Points, in no order, along strands that fork and pass close to each other.
Two points are linked if the straight distance between their rows is under 114. Some points are linked to none.
q973: [ -9  -3 -24  11   2  28  11  19  42  16  30   3  -2   6   3  -4   7  -8
  41 -28  10   2  24  26 -22  -8   3   0  -5  13   2  -4 -23  37 -28 -37
  31  36]
q8: [-14   6 -27  -8 -29   5 -19 -29 -20 -15 -69 -33  31   8 -24 -36  39  23
   7 -15  37  12   7   9 -27  -6  29 -42   0   1  12 -53  17  20  19   3
 -60 -22]
q717: [ 12  29 -32 -28 -25 -12  -5 -14  -2 -13 -43  -7  23 -16 -19 -28   5  19
  16   2  20   2 -20  10   7   3  29  -7  26  -5  -4 -14   2 -21  42  24
 -24 -24]
q449: [ 12 -26  -3   5  21 -36 -28  -1 -28 -24  23  -1  18 -36   8 -21 -37  22
  -9  33 -44 -14  12 -34  19  51  -6 -17   0  -3 -28   4   6  -6 -37   3
  10  -9]
q122: [ -8  15  21  -6 -16  14   9  14  36   4 -20   9 -17   9 -19  37   7  19
 -12 -22   4 -16  -5  -2  32  -1  33  44 -36  -8  -2  34 -33 -34  66  27
 -11   0]
q264: [ 40   5 -12  -7  14  20   0  36 -14  43 -14 -13  13 -10 -41 -33  -2  11
  12  -6  33  10 -22 -19   6 -14  24  18 -32  22  22  10 -11  28  -6   0
  -5  36]
q772: [  3 -46  20  56 -12  42 -24   1 -26  -8 -17  -9  -1  47   6 -14 -23  -2
   5   5 -30  23  19  20  -7  -7  10 -40  11 -29  -6  -4  25   8 -52  54
 -18  21]
q409: [  2   8 -47   2  16   9   4  23  10 -16  36  31   6  33  23 -15 -46  24
  -2  44 -50  17  -4 -20  18 -38 -14  33  17  22  11 -47 -29  -4 -39 -30
  45  21]
q321: [-36  27  16   8 -19 -30   4   4  -2 -28  -2  26 -30  22  10  -5 -14  38
  -5  -7 -35  15  -5  19 -14  12   2  30   6 -14 -23  47   6 -41  35  49
  14 -34]
q11: [-12  24  26  20  15  -7 -20 -16 -39  -1  -8  33 -46   5 -11 -16  -2 -13
  -7   1  20  16   0 -12  -9  26  27 -42 -25 -11  -5  43  33 -37  41  32
 -46 -33]
q488: [ 36  11 -22 -33 -25 -10   5  39  30  -4  -3  12  31 -19   4 -19 -22  19
   8  18 -10 -10 -13  -4  34 -11  11  37  20   9   7  -8 -28  -4  -2   8
  18  38]
q899: [ -2 -12 -43  35  -1  -2  19 -13  22 -14 -49 -17  51  30  -2 -28 -11  24
  -8  -5   2  32   8   9   9  -4 -14 -15   0   5  23 -49 -29  29 -43  20
  15 -11]
q626: [ -9  11  30  -8   3   3  25  12  10  -6   5 -20 -19 -19  39  41  15 -22
 -18  -4   3 -13  -3  29  12   5 -37  49  19  -8 -11  -1  -5   2   4  -6
  12   6]
q219: [-40  -8  42  20  12  -7   5 -11   0 -37  50   8 -63  26  45  34 -27 -17
  -1  23 -54   9  30  22 -32  12  12  32  15   4  -3  33  38  -7 -29 -10
   9 -15]
q172: [ 28  -6 -33  -1  24  -8 -10  39   3 -24   7  14  32  11  27 -21 -35  28
  -1  39 -12 -20  -8 -22  55   8   2  -9 -17  -6  -1 -32 -12   5 -33  -1
  21 -12]
q88: [-13  -4  24  28  23 -21   4 -23   3   5  30 -37  13 -28  -9  12  -3 -23
  -5  15 -18   7  30  10 -17  34 -28   9  -1 -14 -24   7   6  30 -37 -17
   9  -1]
q556: [ -1   1 -40   5 -30  -2  15 -15  25  18   5  26   9   9  -7 -44  24  21
   6  27 -21  25   1 -19 -28 -40 -39 -33  19 -10  30 -23 -30  -2 -15   0
  -1  -2]
q318: [-23 -34  11  52  -1 -11  27  16 -22  21 -53 -36   0  50  11 -32   9  16
 -15 -19  12  18 -18  -4 -14 -24 -23 -25  -1  11  15 -15  12  26 -22  38
  20   7]
q740: [-31 -21  26  28  15   2 -21 -34 -56  19  33  -5 -26  37   9  42 -26 -12
 -18  13 -23  40 -29  -1 -20   3 -14  -9  13 -10  -1  39  50 -33 -33 -10
   5 -12]
q382: [-36 -14  28  43   1 -32  16 -13 -35  33 -23 -49  -9  24  10  -6   8 -23
 -16  -2  14  21 -16 -10 -44 -21 -27 -10   5  22  13  11  15  11 -24  24
  16  -1]
q621: [  3  28 -16  -3 -32 -29 -25   5   0 -42 -59  -2  14 -10  -6 -37 -12  27
 -15 -37   5   6 -10  22 -11  31  45   4  33 -15 -28 -20  -3 -13  46  52
 -36 -13]
q404: [-23  32   6 -13 -38  12  34  -3  18   2 -13   8 -34  11   8  26   3  23
   1 -12  23   9 -25  48  19 -25  -9  59   7 -10  -2  13  -4 -35  17  12
   5 -35]
q516: [  5  -3  11  15  18   6  -7  20 -16 -17   3 -15  24  24  41  23 -39   4
 -15  55 -44  15  -1   3  16  -6 -11  22  28  -5 -13   2  21  -5 -29   0
  12  13]
q231: [ 23 -21 -19  -7 -16 -19 -30  49 -16 -30 -10  21  37  -2  50 -19 -49  28
 -10  15 -29 -23 -14 -23  42  25  20   3   8   7 -14 -14  -3 -22 -26  35
   4  13]
q794: [ -2  -8  16  -3  -4  53  36  16  18   0  53  -1 -57  15  48  34  -3 -35
   4 -10  17 -16  23  28   0 -11  -7  24  20  14  -4 -23  23  -4 -20 -33
  19  33]
q588: [ 10  -4 -35 -51 -18   7   4 -11  37 -27   8  24  26 -42 -22 -18  22   9
  42  15  -7 -23  24  10  -7  -8  -4 -40  21  -2  -6 -19 -26   7  16 -44
   5  -9]
q752: [  9  12  -7 -21 -22   3   7   6  25  -5  30  34 -18   5  14  -9  45 -38
  31   7   4 -17  25  20   3 -11  28 -33  -3 -19   0  15  16 -12  53  -2
 -14  17]
q282: [ 17 -15  -7  10  37 -17 -20  21 -34  13 -27  -4  10 -20   1 -20   6  12
   7  15  29 -32 -20 -33  10  14  -3 -34 -41  -7  -8   5   1   8  -4  -3
   4 -17]
q965: [-13   8  32  -7  23 -32   2 -28 -35 -21  30 -11 -23   4  -9  21 -21   2
 -28  51 -59  21   0  13  36  17 -21  39   0 -20  12  29  31 -15 -22  -7
  -2 -18]
q139: [-12  -5 -25  38  27  18  22  10  51  -2   3 -29  20  32  15   1  -4   1
  19 -21   6   6  17  25 -13   6  -2  -1 -13  20   5 -18 -34  63 -36 -29
  40  11]
q13: [-11 -18  41   4   7   5  -1 -10  23 -25  28  18 -43  -5  14  59  -7   1
 -11   0 -62 -41  40 -16   8  25  13  57   0   1  -8  36 -29 -12  15  19
  19  22]
q829: [ 29  27  -9 -26 -29   1 -23  14  17   1  -1  14 -18 -28 -49 -42  47   7
 -15  13   2  20  -8 -17  -3   3  47 -37  12  10   5 -11   3  -7  79 -13
 -48  13]
q197: [ 10  25  15 -18 -20  34  24   7  49   2   9  28 -24   3 -12  18   1  18
  16   4  -9  12  19  30  28 -10  40  34 -12  -8  15  39  -8 -16  48  17
 -12   1]
q73: [ 23   4 -37 -51 -11   9  -5   2  29 -34 -28   9  33 -31 -45 -40  27  41
  -1  -4   4  15  -1 -18 -35 -12   7 -45  -9  13  14 -30 -31  39   6 -55
 -46 -18]
q797: [-13 -10  -7   6   8  13   1 -12  26   5  12  -7  42 -55   6  25   0  13
   0 -51  17 -35  -2  13  12  20 -22  25   5   0 -60 -26 -24   3 -23 -39
  53  -4]
q333: [ 20   3   0 -18   7  44 -19  19 -26  52  53  49 -27   1 -25   8  -4  -6
   5   5  -5  17 -15 -17  11 -28 -21   7  -2  -2  15  17  16 -24  -7 -43
   0  50]
q428: [ 12  35  -8 -27 -37   3  -3   6  28  27  27  21 -24 -15 -24 -26  45  -9
  10   0  -1  13 -10  14 -11 -16  22 -11   9  -5  13   9   1 -14  57  -7
 -21  12]
q510: [ 16  -5   5 -17   5  -4 -18  15  -8  23 -38  -9  21 -34 -23  -8  13  -1
   8 -29  46 -20 -20 -21  -7  18  60  -8 -30  22  -8   9  -8  -1  64   6
  -5  28]
q178: [  9  -1  12  17  -3  -4 -20   1 -13 -33 -11  15 -19   3  37 -10   4 -10
  -4  30 -44  -7  28  22  -6  24  22  -9   7 -33 -15  28  23  -5   5  43
 -25  -2]
q315: [ 10  10   9   5  11  24   0 -34 -43  24 -37 -20  10 -15 -28   0  10 -13
   6   7  64   9  12 -23 -31   8  21 -39 -18   7   7  12  28  14  16  20
 -59 -33]
q531: [  8 -10  14   8  63  -1   3  38  11  21  24 -35  24 -21  -5  25 -15  -4
 -30  14   6 -26   5 -14  40 -20 -50   9 -39 -24 -14 -32   5  41 -16 -23
   5 -13]
q369: [ 25 -12 -19 -36 -10  -3   7  44  44   1  21  17  18 -17   8 -10  -5  12
   8  11 -13 -31  -5 -11  39 -18  -7  31   2  12  -1 -19 -42   9   0 -27
  45  37]
q301: [ -5  24  14 -13 -21   3  12   5  12  47  10  18 -14  42  -8 -18  27 -69
  18 -28  63  11   1  -9 -18 -12   5   1 -12  20  17   7  14   4  24 -17
 -37  22]
q942: [  4 -15 -35   6 -41  12  -1 -11   8 -21 -48 -15  20  19 -13 -47  28   7
  22  -4  10   6  21  21  -8  -6   2 -54   4 -19  17 -47 -13  17  -7  22
 -49 -11]
q918: [ -7   9  -2 -37 -22  11  18 -11  -3  38 -16  -2  -6 -26 -13  12  56 -20
   1 -32  49 -26 -17  21  -3 -33  -4  28  -5   1   8 -27   8  -2  22 -36
  11  -1]
q824: [ 13  -6  46 -18  29 -15 -12 -21 -23  23   1  16 -22 -45 -26  35  -1 -30
 -28 -15  20 -31   0 -30  12   9 -14  19 -32  -9   6  26   5 -18  37  14
  -7  -1]
q329: [ 15  -8   4 -13  32 -27  -9  43 -33  32 -30 -13   8 -14  12 -18   4  22
  -7  11  31 -45 -40 -37  26 -14   3  12 -48  10   8  -4 -11  15  14 -14
  29  -2]
q202: [  9   1 -31 -20 -15   6   9  -7  23  14  17  12  18 -16 -21 -20  33   7
  25  25   1  -6   8   2  -6 -25 -30 -29   4  -9  14 -19 -22   3 -10 -29
   8 -10]
q325: [ 30 -12  -9 -21 -22 -11 -17  28   8 -21  -5  16  32  -2  40   4 -23  20
   7   9 -37 -37 -10 -19  44  10  29  14  18   5  -8  14  -8 -27  19  32
  15  26]
q306: [ -3  -7   0 -14  16  24  25  39   0  22  32 -14 -21  15  10  10  25  -9
  -8  19   1 -19  -7   1  42 -44 -60   8  -6  -5  17 -44   0  11 -14 -51
  20  27]
q7: [-27 -11  38  37  -2   2  31 -17 -14  38  12 -48 -21  30  17  35   2 -34
 -11 -12  35  13 -24   3 -22 -25 -37  -1  19  13   8   2  18  -2 -31   2
  10  -7]
q431: [ -5 -17  16  -3  -2 -13 -42   1 -35   8  21  17  -8  -7  23  28   0  12
   1 -29 -44 -27 -34 -33  14  27  -2  28   8  11 -31  36   9 -34  20   8
  35  21]
q799: [ -3  23 -15   8 -42  -5   1 -17  -1  48  -4  -6 -15  25 -36 -45  48  -2
 -16 -13  25  50   0  -8 -51 -45  36 -24   3  23  44 -13  13   6  35   6
 -49   0]
q461: [  4   3   3  -6  -2 -11 -15 -45   3 -45   9  12  -6 -42   2  20 -25  26
  14   6 -35 -13   7 -18   3  47   9 -18  30  -7 -36  42 -12 -30  21  37
   1 -35]
q846: [ 10 -12 -33  14 -20   7 -20  17  -7 -43 -36  13  15  18  23 -43  -1   3
  21  18 -10 -16  27  14   9   6   3 -43   6 -27 -15 -42 -14   0 -21  37
 -23  -5]
q414: [ 18  -2 -63  -8  16 -21   7  12  11 -45 -37  -2  52 -28 -10 -13 -36  16
 -15   5  39   0 -13 -14  30  19   8 -31 -22   4  11 -60 -42  10 -44   7
  -9 -41]
q569: [ 18  -5   3 -24   8   0 -11 -28  12 -45  -2   5  17 -52   7  34 -15   2
  13  25 -14 -30  20 -23  14  32  -1 -35  27 -16 -28  20  -1 -12  22  19
  -4 -25]
q913: [ 14  32   3 -22 -18  31  16 -16  35   5   3  11  -7  -6 -12  18  -3  12
  21   4   3  15  -4  41  16  -9  15  44  13 -12  11  21  -6  -6  16  11
   0 -12]
q938: [ -7  -3 -11  13  25 -27  -5 -19   3  -8 -13 -28  45 -51 -14  -2   7   3
  -1  -3   7  -9  21   8 -21  37 -26 -24 -11  -8 -18   0 -14  33 -25 -32
  -5 -24]
q77: [ -8  13  17  12  11  -6   0 -38 -42  29 -35 -23  -4 -18 -18  -3  11 -16
  -8  16  31  17 -10  -3 -41   8  17 -13 -14  -4  14  28  17  11   7  25
 -37 -39]
q345: [ 13   7  -3   3 -18 -24 -10  16   9 -35 -43  -4  11  -7  25 -18  -2   1
  -9   0 -18   0   9  26  -9  28  23  16  19 -23 -22  13  -4   7  12  46
 -21  10]
q237: [ 11  34 -21 -57 -30  -1  -6 -31  28 -30 -33  -7  10 -33 -51  -7  11  35
  15  -7  21   3 -20 -12  18   1  54 -18  27  21   1  -7  -7 -20  69 -13
 -27 -24]
q804: [ -5  14 -15  -5 -17  25 -20 -29 -25 -12 -53 -35   6  -5 -25 -13  34   3
   7 -15  55  16  14   1 -27   4  45 -57  -2   7   4 -24  29  21  32   2
 -80 -28]
q849: [  6  32 -31  -5 -48   0  12  -7  29  18   5  19   3  17  -2 -39   8  14
   1  20 -33  42   0   4 -38 -44 -10  -4  55 -14  24 -10 -19 -10  -4  25
 -22   6]
q594: [  2 -24  31 -20  12 -12 -14 -17  -9  26   1   4 -20 -41 -15  42  26 -26
 -43 -39   7 -69  -3 -37  14   5 -15  18 -17  -9 -22   6 -11 -22  26   3
  22  15]
q887: [-15   4  11 -17   5 -58  -6 -61 -12  -8 -17 -17  -3 -52 -35   6  14  -8
   3 -17  -3 -11   5  17 -16  38   7  21  -2   3   8  26  -9   4  11  -8
   4 -14]
q957: [ 17   4 -19 -20  30   9  14  44  26   5  39  13 -10   6   4 -12   7   7
  -3  10 -12 -29 -10 -14  42 -30 -32  24 -19   3  10 -34 -31  27 -12 -47
  49  10]
q910: [ -1 -14 -18   8  -1  29   9  -1  47  -2  30  21  13 -17  16  12  14 -16
  50  -9   8 -28  50  37 -18  -6  19   0  11   4 -13  -5 -15  25  -8 -39
  35  24]
q782: [-14   1   3  -2  -6  27  -3   7 -15  16  49  38 -50  90  29  26 -35 -31
  17  -9 -11  35  -3  17 -11 -26  21  -4  17   1  12  34  49 -35  -4  -2
  -2  18]
q670: [ 16 -16 -10  12  17 -18 -31   9 -31 -28 -16  -5   8 -35   4 -32  -8  21
   5  18  -6 -25  -3 -34   9  44 -10 -47 -11 -15 -33  10  -1   2 -17  13
 -14 -20]
q746: [-18 -12  37   3  12  -8  -3 -29   0 -13  40  13 -52  -3 -27  43 -21  -7
 -10 -17 -49 -11  29 -10  25  45   6  46 -25   8  -3  44   4 -15  -4   8
  21  18]
q540: [ -1  13   9  10  -5  19  -3  -5 -10  11  32  38 -34  71  19  14 -16 -28
  23   8   0  31   6  13  -1 -11  28 -32   0 -19   9  34  45 -37   6  19
 -28  -5]
q551: [ -7   6  10  -8  -1  49   2  31 -15  16  48  22 -48  69  21  19 -36 -26
  22 -16  -5  24 -23  22  -8  -5   6  20  21  20   8  18  36 -21  -5  -9
  12  51]
q217: [-15  11   7  -1   0 -34 -14  15 -20  27 -45  -1  -7 -20   0 -15  28 -21
  -5 -32  36  -9 -18  -3 -35  13  39   5 -23  16 -12  13   1   7  67  12
   0  22]
q171: [ 19  -9 -25 -26  11  21  -4  -5  17 -10  -9  -6  39  -5 -50 -24  44  17
  14 -29  27   6  11   0 -37 -11  13 -43 -50  17  36 -21 -13  57  -5 -52
 -30  -7]
q585: [ 32   9  -1  -9  12  37  -6  21 -25  50  17  12  -2   6 -40 -21   0  -9
   5  17  20  17 -14 -29   4 -32 -15  -6 -22   4  33  13  14   1 -15 -13
 -15  40]
q795: [ 32   2 -23  -9  -1  11 -13  40 -11  26 -25 -12  17 -24 -32 -50   5  25
  16 -22  39  -6 -21 -14   6  10  57  -9 -26  24  -1  -1 -10  12  27  -2
  -5  24]
q374: [ -1   4 -25  -1  26 -19   8  31   9 -21  27   2  55 -18  27  12 -55  12
 -17  25  -5 -10 -11 -25  51   0 -16  28 -18   6 -26 -49 -31  -2 -31  -9
  43 -18]
q987: [ 25   4 -11 -17  -7  34  11 -10  -2  43  -6 -31  47  -3 -47  14  25  -4
   3 -27  46  26  10  12 -27 -28  -6  25 -24  25  48  -3  -1  48 -17 -28
 -23   6]
q810: [  2 -16  16 -12  29 -23   2  56 -19  22 -11 -14  -6 -16  23   3  18  -5
 -13 -11  31 -51 -36 -26  32  -6 -32  29 -36  14 -11 -14 -16  10  15 -29
  43  25]
q682: [ -6   2  21  -6  -9  10  -4  -1  39 -17  -5   9 -11   5  12  53  -1  13
  -7 -17 -37 -47   8 -10  16  18  26  45  -1 -10 -13  41 -48 -29  37  36
   8   6]
q847: [ 14  23 -49   2 -33  10  11  11  17 -17  -2  25  20  17   0 -36 -37  16
   7  23 -33  40  11  10 -23 -31   4  21  51   8  11 -26 -24 -14 -36  35
  17  24]
q692: [-30 -10  -4  42  23  -2  16  45   7 -25  -1 -37   4  51  42 -13 -28  12
  -8   3 -25  15  -8   9 -23   2 -31   9  25  22 -18 -29 -19  23 -32  16
  45  20]
q402: [ 21 -13 -60   0   4  -5  14 -19  18 -33 -46  -6  49   1 -29 -30  -4  23
  -5   6  16  19   3 -14  21  -5  -8 -30 -12   3  33 -63 -42  23 -42   1
 -14 -29]
q181: [-23 -17 -27  65  25 -27  14  -8  11  -1 -57 -29  18  41   4 -32   5  21
 -12 -32   8   9 -17   1 -12   6 -18 -19 -10   5   5 -33 -25  41 -32  23
  33 -18]
q993: [-48  18  27   9 -18 -17  16  -1  -5  -1   7   3 -56  22  22  24   3  10
  -4   1   0  15 -24  32 -14  -5 -26  35   1 -25  -9  37   8 -36   4  17
   5 -41]
q278: [-12  -9  39  10  14  22  12  -6  20 -24  35  -3 -31 -25  43  60 -15  -7
 -18   0 -34 -31  31  13  11  14   0  58  20   3 -23   2   2   7   5  -6
  23  15]
q113: [ -2 -38 -12  43 -26  10 -22   6 -29 -35 -26  14  14  47  16 -34 -19  10
  12   9 -33  -2  28  13  12 -12 -14 -37  20 -31 -11 -43  -6  -5 -37  54
 -13 -12]
q205: [-30 -10  52  19   5  11  13  -4  18 -19  48  32 -73  16  34  51 -37 -29
  -3  -8  -5  12  37  17 -24  28   6  32 -16  -2  -9  45   9 -10 -14  -2
  -2  -7]
q18: [ 14 -12 -26 -33 -11  -7   1  -8  21 -41 -19   9  37 -43  15   9   3  -5
  25  14   9 -31  20  -2  13  19  -4 -36  24 -13 -26  -4 -14  -9  25  -2
   2 -16]
q12: [  3   8   8  13 -27   6  19 -23  -8  55  -4  -6 -11  55 -22 -23  13 -37
   4 -22  51  42   1 -17 -26 -33  24 -16  -7  27  35   3  30   2   9  26
 -34   5]
q614: [-17  13   9   3 -14 -28 -12 -30  -5 -29   5  27 -26  -5   0  -4 -21  28
   7  -7 -55   5  -4   5 -13  41  11  23  15  -2 -27  46   5 -32  17  54
  17 -25]
q61: [ -9  -6 -13  -7  16 -19   6   5  26 -10  18  -1  50 -49   5  19 -20   6
 -12 -18  11 -33   0  -7  27  12 -34  26  -7  -2 -48 -45 -35   6 -13 -27
  46 -26]
q155: [-18  -3 -13  16  10 -13  17  28  23   2 -41 -42  32   8  13   5  25   0
   9 -33  24   4  -9  20 -27   4 -24  11 -19  13   4 -13 -24  51 -14 -33
  18  11]
q127: [  6   6 -15  19 -13  13   3  26  -4  18   4  -6 -10  51  10 -35   9  -3
  20  -2 -16  16  -4  13  -9 -19   6 -23  14  -3   8   5  22  -5 -11  20
   1  35]
q348: [ -6   1   9 -15   8 -53 -15 -44  -7 -19 -30 -30  37 -67 -26  -5  12   3
  -2 -21   0  -5  12  13 -34  41   2  -3   0   3   1  12  -4  19  -4 -35
  -7 -10]
q611: [ -1   0  31   0  23 -24 -26 -21 -57  20  -4  29 -24 -25 -10  -9   1 -28
  -3  -6  14 -14  -8 -37 -12  31  14 -15 -25   8  -8  45  20 -25  35  13
 -11   8]
q880: [  5  29 -25 -70 -34  12   1 -43  36 -37  -1  21  20 -48 -44  -2  16  12
  33  -6  -2  15  -3  11 -14 -12  10 -30  44   4   2 -11 -13  -9  41 -34
 -21 -27]
q47: [  7 -36  22 -21   7 -21  -5  41   6  16  -7 -11   0 -31   7  29  20 -15
 -24 -29   9 -74 -18 -36  29  -4 -27  23 -26  -2 -24 -11 -21  -5  27 -16
  37  30]
q775: [-13   6  41  -1  -4  17  18  -3  29   4  29  39 -41  13  31  46  -5 -55
   7 -24  30  -7  29  18   1  11   0  16 -14 -12  -8  35  12  -4  18   5
  -7   3]
q921: [ 35  10 -21 -47 -21  18 -15  22  14  -1 -11  -1  13 -44 -54 -33  39  29
 -13   9  16  14  -7 -28 -26 -13  31 -34  -5  14  11 -12 -14  25  46 -26
 -62   2]
q41: [-34  10   7   7   4 -42 -10   6 -24  22 -37 -19  -6 -14   4 -19  20 -34
  -2 -45  33   3  -9  12 -61  17  16  14 -14  17  -3  19   1  29  25   0
   2  23]
q640: [ 47   0 -33 -31  30   1  -8  24  35 -30  37  36  14 -13  -5 -33 -36  31
  -8  34 -16 -32  -8 -32  54   4  15 -24 -13   1  23 -28 -33  23 -34 -18
  20 -20]
q960: [-25   2  40  13  24  -1  -7 -28 -42   8  39  -6 -39  12 -12  40 -30  -3
 -28  18 -37  31 -20  13   4  18 -21  37   4 -10  -3  39  39 -27 -34 -12
  10 -16]
q121: [-13  -3  21   5  16  33  26  23 -33  29  27 -40 -22  32  25  18   9   0
 -22  10  10  -6 -35   6  35 -37 -62  11   8  17  10 -40  11 -22 -20 -42
  14  24]
q346: [-21  -4  16  35  -3 -40   4 -47 -41  16 -30 -40  -7  -4 -22 -20  16 -13
 -17  10   0  22   0   3 -45   3  -7  -9   6   0  19  20  19   7 -32  31
 -15 -26]
q114: [-25   1  15  -3   1  -9  24  33  10  -4  -9 -43  -3  -3  38  18  25 -22
 -11 -16  20 -12 -12  38 -13   0 -45  23  13  15 -14 -19 -15  25   0 -28
  14  21]
q877: [ -2  46 -12  -8 -47  -9   3 -16  25  40  18   9 -28  21 -30 -28  47  -5
 -10   7  12  43  -9  10 -36 -43  23 -13  15   2  37  -2  10 -13  46  -2
 -51 -17]
q501: [-19 -57  32  61   1   7  -9 -25 -31   4  -8 -20   8  42  14  -2 -24   9
 -25  13 -42  49   2  -6  -5 -12 -19 -47  22 -19  -3   5  49  -8 -53  30
   9   2]
q481: [-27  -7 -32  28  41   9  23   8  -1 -40  28  13  33  55  50   8 -49  12
  -5  53 -42   8  16 -25  32 -38  -8  17   7  12  -7 -64  -6  -3 -27 -27
  29   1]
q889: [ -9  -8   8  11  18 -41 -13 -23 -21 -15  44 -18  15 -39  -8 -12  -5 -13
   5  26 -47 -11  29 -12  17  43 -21   5  -6  -4 -28   5  14   8 -25 -16
  25   2]
q876: [-15 -13  22  25  13  -9 -18 -13 -21 -29  23  27 -35  25  47  23  -9 -13
  -8  48 -62  10  35  21 -18  14  13   7  14 -18  -1  43  42 -12 -14  10
  -7 -17]
q719: [ -1  31  16  13  -3  17 -12 -10 -21   7   9  32 -31  33  -7   3  -5  -6
  13   7  24  19 -10   4   9   2  28 -31 -17 -12   8  41  35 -46  31  30
 -32 -30]
q760: [ -7   8  23   1  -9   3  15  -1  20  28  16  18 -21  38  14  23   8 -76
  23 -28  60  12  10   8 -22   3   0  -4 -12  -2   1  24  18   6   1  -5
 -27   3]
q766: [ 16  -1  14 -10   7  21  14 -15  31   8  20  -3  17 -25   6  54  11 -26
  15  20  13 -21  42  37   1 -10 -16  -9  11 -32   1   0  16  21  -4 -11
  -9 -23]
q548: [ 18   7   9 -24  -1  44 -16  10 -21  30  45  41 -27  22   1  24 -16 -14
  15 -12   2   5 -20  -1  32  -8   3  23  -1   6   4  26  31 -29  12 -18
  11  51]
q169: [ -9   1  25  -5   8 -34   2 -46  11  -6  13 -12 -24 -43 -38  24   1  -3
  -5 -25 -19 -16  14   9   7  43   8  42  -3   1  -2  40 -20  -7  -5   9
  21   8]
q990: [  6 -27  -3  49  39 -11  -9 -14 -31 -12 -31 -12  17  17   7 -24  -2  20
 -23  34 -12  -3  -9 -37  39   4 -33 -50 -29 -19   3 -36  -9  12 -42  11
 -11 -40]
q753: [-19 -47  29  44  -1   7  -2 -23 -36  25   0 -18  -4  60   9  21 -25   0
 -20   3 -13  51 -23  -7  -7 -30 -11 -41  25  -2  10  25  59 -24 -36  24
  16  -1]
q207: [-26  -2  43  26  11  27  35  -2 -33  34  18 -54 -26  18  15  36 -11 -12
 -29  -4  24  13 -40   4  -4 -19 -46  20  23  18   1 -25  17 -15 -33 -10
   9   2]
q293: [  8 -13  15 -13   9  26  -4 -15  29  10  -9  -9  39 -62 -20  41  10   6
   7 -73  29 -28  -1  21   0  15  -4  13  -9   2 -30  -7  -9  11   2 -37
  28   2]
q523: [  6  21 -57   1  -5  -4   5  37   8 -18  12  22  10  37  15 -38 -44  27
   3  21 -41  28  -5  -5   3 -32 -14  28  25  20  11 -38 -34  -9 -36  11
  47  29]
q818: [ 24  12  25 -11  19 -32 -15 -15 -36 -15 -17  -1   3 -22  -1  12 -17  11
 -33  55 -31   2 -14  -8  28  13 -20  15  10 -32   9  32  19 -26  -6  18
 -28 -28]
q362: [ 14 -13 -15  -4  -1  31   9 -21   7  25  -4 -19  45   5 -40   1  35 -13
  16 -31  51  18  21   0 -34 -22  -7 -36 -36  23  45  -3   5  42 -15 -36
 -28  -8]

A fork is a point with three links, a tip a point with one. Leave the first point through the second and follow the links. Name the first fork or tip that comes.
q369 / q957 => q382
q8 / q942 => q818
q880 / q237 => q428
q207 / q121 => q172
q973 / q139 => q13
q877 / q799 => q588
q278 / q626 => q910
q594 / q824 => q41
q382 / q318 => q414
q556 / q849 => q481

A fork is a point with three links. Follow the links from the first point to the second and name the forks in between, in order.
q207 / q640 => q172
q278 / q810 => q13
q481 / q569 => q588
q799 / q73 => q428
q488 / q346 => q382
q402 / q374 => q382, q172
q374 / q181 => q172, q382
q849 / q746 => q588, q13

Follow the links from the first point to the second, and from the first to the third. Name the last point that the two ways share.
q899 / q753 / q325 => q382
q876 / q461 / q847 => q588
q181 / q753 / q374 => q382
q889 / q139 / q614 => q13
